A landscape with many valleys, sampled at points; each row gives a point and its height.
A ball rolls from a point to the lowest of its 2 nearest points, and stops where none of them is lower. Distance is the straight distance between rows; heights are no part of it.
tubif: [ -8 -12 -17   6  -9 -13  39 -19  -4  -2  12   7  34  14   5  15 -21   1
  49 -44  22]  height 4.93
kube: [ -6 -16   1 -11 -35  14  41 -17  -4  37   3 -18  33   4  -4  -6 -20  18
  27 -25  34]  height 5.38
nek: [-23   7 -37  13   3 -13  13  -4 -14 -38   1   8  40  -3   1  24 -20  -5
  54 -30 -23]  height 4.51
gil: [ 14  40   4   4  10 -26  -1  40 -20 -14 -23 -33  18  25 -15  -8   2 -15
 -18   4  42]  height 2.63
Siz: [ -2 -45  32   1 -10  71  39 -40   0  25  12 -32 -11 -11  -5   6 -14  18
 -49 -23  24]  height 6.60
zutas: [ 37  32  35  -8 -10   0 -15  -2  47  23  12  24 -19 -19   1  -9  12 -25
 -18 -33 -16]  height 1.95
zurok: [-20  29   2  -3  -2 -31   5  -4  32  -2  38  48  18  14  -5   7 -17 -20
  23 -39 -29]  height 0.35
viteg: [ -3  -9  10   0   5  19  22 -30  45   1  27  49  34  18  25  10   9  15
  -4 -32  -5]  height 1.86
pakov: [ -2 -36  38  18 -20  65  22  -3  25  28  22 -40   7   0 -24  -9 -10   8
 -19 -39  17]  height 6.26
tukul: [-46 -22 -11 -29  38 -15 -32  48   2 -58  11 -13  -7   7  15   7  16  23
  16  51 -28]  height 4.23
fazek: [ -8  23 -21 -12  39 -10 -21  13  -9 -24  -3   2 -37  16  24 -17  21  12
  24   0  -4]  height 3.57
vubu: [  2 -34  18 -21 -44  43  17  -3  12  42  31 -31  20 -11 -15 -19 -28  27
  12 -37  35]  height 5.82
Munuz: [ 34  20  44   9  33  -9 -15 -18  58  15   4   8 -21 -31   6  11   7  -9
 -42 -14   4]  height 2.62
gapo: [ -9  31  13 -12  35 -10   8  18  16  49 -24 -23   5   2 -30  -8 -18  -9
 -10  -9  -3]  height 2.80
pavan: [-11 -10  33  26  15  52  17 -50  14   1 -16 -21  15 -11   1  10 -29  17
 -64 -17  43]  height 6.96
div: [  2  -4   3 -52 -36 -31  17  31 -14  -9 -12 -30  33 -23 -31  17   4 -39
  -1   1  -5]  height 1.31
ladim: [ 21 -20  -5 -10  -3 -22  16 -26  25  17   7  23  -3  14   5  30 -27  10
   9 -50  34]  height 5.46
niv: [ 34 -26  -4  -1 -13  12  17 -20 -15  22  42   7 -60   6 -17  20  23 -30
 -20  10 -13]  height 1.97
sor: [ 48   5 -10  -2 -58  22 -40  12  -9  -2  16  38 -37 -30  -1   2 -14 -19
   0   1 -11]  height 3.68
nekes: [ 24  42  -7  -3  15 -50 -17  29 -24 -15  -7 -13   3  11  11  -3  11 -28
  -4  49  15]  height 3.04
lile: [  1 -39  -5  24 -13  11 -44  -8 -30  16 -37 -11  -2 -19  32 -13  -9  -5
 -20  40  -6]  height 1.61
zup: [  1  26  27 -28  -3 -23  14 -10  38  40  17  31   4  -3  -4 -10  -1 -28
   4 -36 -22]  height 1.19
fazas: [ 40  17 -22  22 -45  14 -28   6   7   6  11  52 -24 -27   4   7 -23  15
  21  33 -22]  height 3.29
Nuti: [ -5  -4  -8   1 -38 -53 -11  21 -10 -41   8 -11  33  22  24   8 -11 -20
  -2  39 -27]  height 1.81
mul: [ 25 -41  -5  42 -16   0 -20   8 -16  13  13 -19 -11  12   5  31   5 -36
  -1  32  -9]  height 0.90
Zikat: [ -4 -59  10   9 -25  18 -28  14 -30   2 -35 -35  15 -11   9 -15  19 -31
 -31  21 -29]  height 2.06
vozi: [-10  32  18  15  33  49 -10 -48  -4  -7 -27   4   9 -18   8  -3 -26   6
 -62  -1  26]  height 7.24
gir: [-34 -23   3   0  52 -16 -39  35  21 -31 -12 -11  20  12  15 -16  11   5
  14  23 -33]  height 4.45
popam: [-18 -10 -12 -22  24   7   6 -18  18 -15  29  67  18  10  23   8   9   9
  17 -28  30]  height 2.45
Gem: [ 18  25 -11   7   2  -5 -24 -43   2  -2 -44  26 -42 -24  26 -22 -10  48
 -41  -5  10]  height 1.70
dobeg: [ 18 -27  -2  14   1  26  33 -34  -1  23   9 -26 -52 -18 -50  -1  38 -13
 -27   2 -19]  height 2.54
dek: [-28 -10 -10 -29   3 -25  20 -18 -11  20  26  62  23  17  19  14  -1 -11
   6  -7  26]  height 2.94
Peko: [-17  -5 -19  -4 -41 -37 -21   9 -15  15   4  43   7  -8  -2   1  16   4
 -11  58 -19]  height 2.69
fadeb: [ -1 -24 -16 -46   2 -50  -9  18 -12   9 -36 -12  23 -32  -7  20   1 -28
  10   8 -15]  height 1.94
Gur: [ 12 -36  22   7 -17  49   4  -8 -35  16 -21 -40  -8  -6  -1 -30  20 -27
 -17 -19 -16]  height 2.60
fenel: [ 20  28  -4  33 -12   0  -1   9 -28  12 -23 -30 -13  13 -33  18  -8 -20
 -39  -2  30]  height 3.15
laza: [-51  12   7 -11  29  -5  32  13  13 -18  24 -14 -17  48 -18 -11  21  24
  41 -23  -2]  height 1.18
zel: [ -8  33  37 -26  44  -3  21  -7  41  48  -4  -1   2   0   1 -22 -19   5
 -14 -30 -10]  height 2.08
geka: [  9 -15   7  -1 -25  38  55 -19   3  49  25 -44 -23 -24 -59  -9  23  13
  -3   8   5]  height 3.14
Lubom: [-10 -33   8   8 -19  20  37   5  -6  37   5 -39  10 -17 -60   6  26  -9
  -6  16  31]  height 3.01
Matoz: [ 15  27   1   4  31  -1  -9 -32  38 -32 -19  19 -37 -28  17  -4  24  64
 -29 -24   4]  height 2.27
fipuf: [ 25  30 -20   2  -5 -33  22  18 -25 -35 -12 -29  39  12  -5   5   3 -18
  33 -12  23]  height 2.02
pez: [  9  10 -19   3 -10  -8 -42  17   0   8 -20  14   5  13   9  -7 -19  -1
  -1  -4 -38]  height 3.84
Noko: [ -9  37  25  14  23  24 -34 -57  -2 -14  -4  17 -22 -28  20  -1 -56  12
 -73  37  18]  height 7.51
veb: [ 22 -21  21  29  11  32  -6 -31   6  31 -22 -29 -25  -5   3   2  -7 -27
 -27 -25  -5]  height 3.27
koro: [ -4  -1 -10 -10  55  31 -13 -12  28   5 -27  20  10 -23   5 -10  15  26
   5 -26  16]  height 3.65
roz: [-49   3  -8 -54  17 -15  27  18 -23  13  -5  26  46  14   1 -10 -10   4
  14  -1  14]  height 3.41
kof: [  9  -6  -3   9 -17  -1 -40 -16 -21  27 -32  22 -40 -31  34 -26 -23  10
 -32  26   6]  height 1.12
Somu: [-56  -9 -26 -52  25 -29  13  13 -36 -38   7  13  31  17  31   3   4   7
  22   9 -21]  height 3.77
biriz: [ 25 -54  -1  19 -15  10 -12   3 -30  -1  37  -7 -45   0 -12   8  22 -41
   5  31 -28]  height 1.43
zufo: [ 46  10  -1  -8 -32  29 -26  29 -20   0   7   3 -33 -14 -29   3   5 -44
 -19  -7   1]  height 4.10
denin: [-55 -16 -18 -41  18 -11 -17  31 -25 -73   9  -6  -2   8  16   5  16  11
  38   8 -29]  height 4.03
Lofu: [-21  -4 -30  14 -21 -54 -15  12 -23 -53  36  28  19   0  41  14 -34   6
  31  41 -10]  height 2.22
pegi: [-27  -5  -2 -11  49  12   0  29   7 -27 -10 -19  49  12  14 -13  17  -8
  33  -3 -19]  height 4.46
zakil: [-21 -11  -6   6   2 -25  -2  25 -24 -53  40  19 -14   7  49  -3 -28  23
  65  62 -11]  height 2.56
nis: [ 15  13  15  29   3   8  43 -30  49   9  35  14  23  36   5  15  11  14
   8 -20  13]  height 1.17
Lupub: [ 44  21  -7   0 -34  -3   1  13 -27   9  -3 -10 -14  16 -27  16 -10 -32
  -5 -23  10]  height 3.66
dag: [ 10   0  -2  18 -51 -14 -18  21  -3   9  12  45 -15 -25  11 -15 -17   7
  22  71 -10]  height 2.96
tosal: [-11 -24 -11  13 -39  19  16   9 -20  10  -5   1  25  12 -43  13  36  -9
 -22  21  17]  height 2.55
fopen: [-57   5   6  -1  52  -2  15  26  15 -11  -6 -56 -13  23 -33 -10  16  40
  29 -21   0]  height 1.75
fuzum: [ -3 -17 -18   1  29  28  -2   5  10  11 -26   8  46   0  -1  12  11   1
  18  -6  -7]  height 4.09
zof: [  8 -23  -6  37 -44 -26 -19   6 -13 -23  24  -4  22  20   6  27  10 -31
   7  40 -12]  height 1.42
noziv: [-13 -29 -15  -9 -14 -46  -8   0   3  31 -10  16   5 -11 -20  20  22 -14
   0  27 -15]  height 2.40
deg: [-10  27   6  12  33   6  54 -18  39   1  31  -9   2  42   2  -5   2  34
  31 -26   7]  height 0.29
mil: [  3  33   2  11  41 -10 -34  11   8  21 -40 -11 -17  -8  -7 -13 -20  -9
 -23  -6 -19]  height 3.38
Gaf: [ -4  -9  -4   7 -44  61  28 -22   0  20  -1  12  19   4 -32   8  25  18
 -32   1  11]  height 3.00
fepil: [-23  33 -10  10  28   1 -32  17 -23 -14   0   4 -58  15  38 -34 -13  45
  14  46  -9]  height 3.18
kam: [  3  16 -36   0  -2 -11 -17  -5 -20 -20  -5  23  14  19  30  10 -16  -1
  38 -10 -44]  height 4.17
Tora: [ 24  52   5  25 -21 -41 -24  18  -1   1  10  14  -5   5   1  -9  18 -28
   4  31  -4]  height 3.37
lig: [ 34  -6  51   6  12  19   4 -21  27  11   6 -23 -39 -27 -12  25 -19  -8
 -58 -37 -11]  height 3.36
rapov: [ 12  38 -14   2  27   3  21  11 -16 -39 -14 -45  -2  21  -8 -13  32   6
  50 -20  30]  height 1.28
rubu: [ 22   5   8  -1  30   8   3 -19  46  -4 -43  -6  -9 -28   6   2 -10  49
 -21 -56   9]  height 2.97
ganot: [-20  -3 -16 -20   2 -21 -16  29 -41 -48   5   4 -42   7  54 -17 -20  40
  39  47 -11]  height 2.84
vilu: [-10   0  17 -29 -34 -31  21  23  -5   9 -12 -10  41  -7 -36 -22  18 -17
   0  -2  40]  height 1.96
Gevi: [ 33  37 -19  37  10   7   0  -3  14 -27 -31 -13   1  13  -8 -21  28  18
  27 -24  20]  height 0.53

Call two points neighbours if one is among the 2 nearest of the other. Go from one point of each pair to the other, from neighbour to neighbour, staying as low as possible. Name the highest point that can't be avoided.
zurok / kof: lig
zurok / deg: viteg
tosal / mul: geka

For each start below, name the point where the ball stops.
nek: zurok
gir: deg
sor: div
pegi: kof
pavan: zurok
fepil: mul
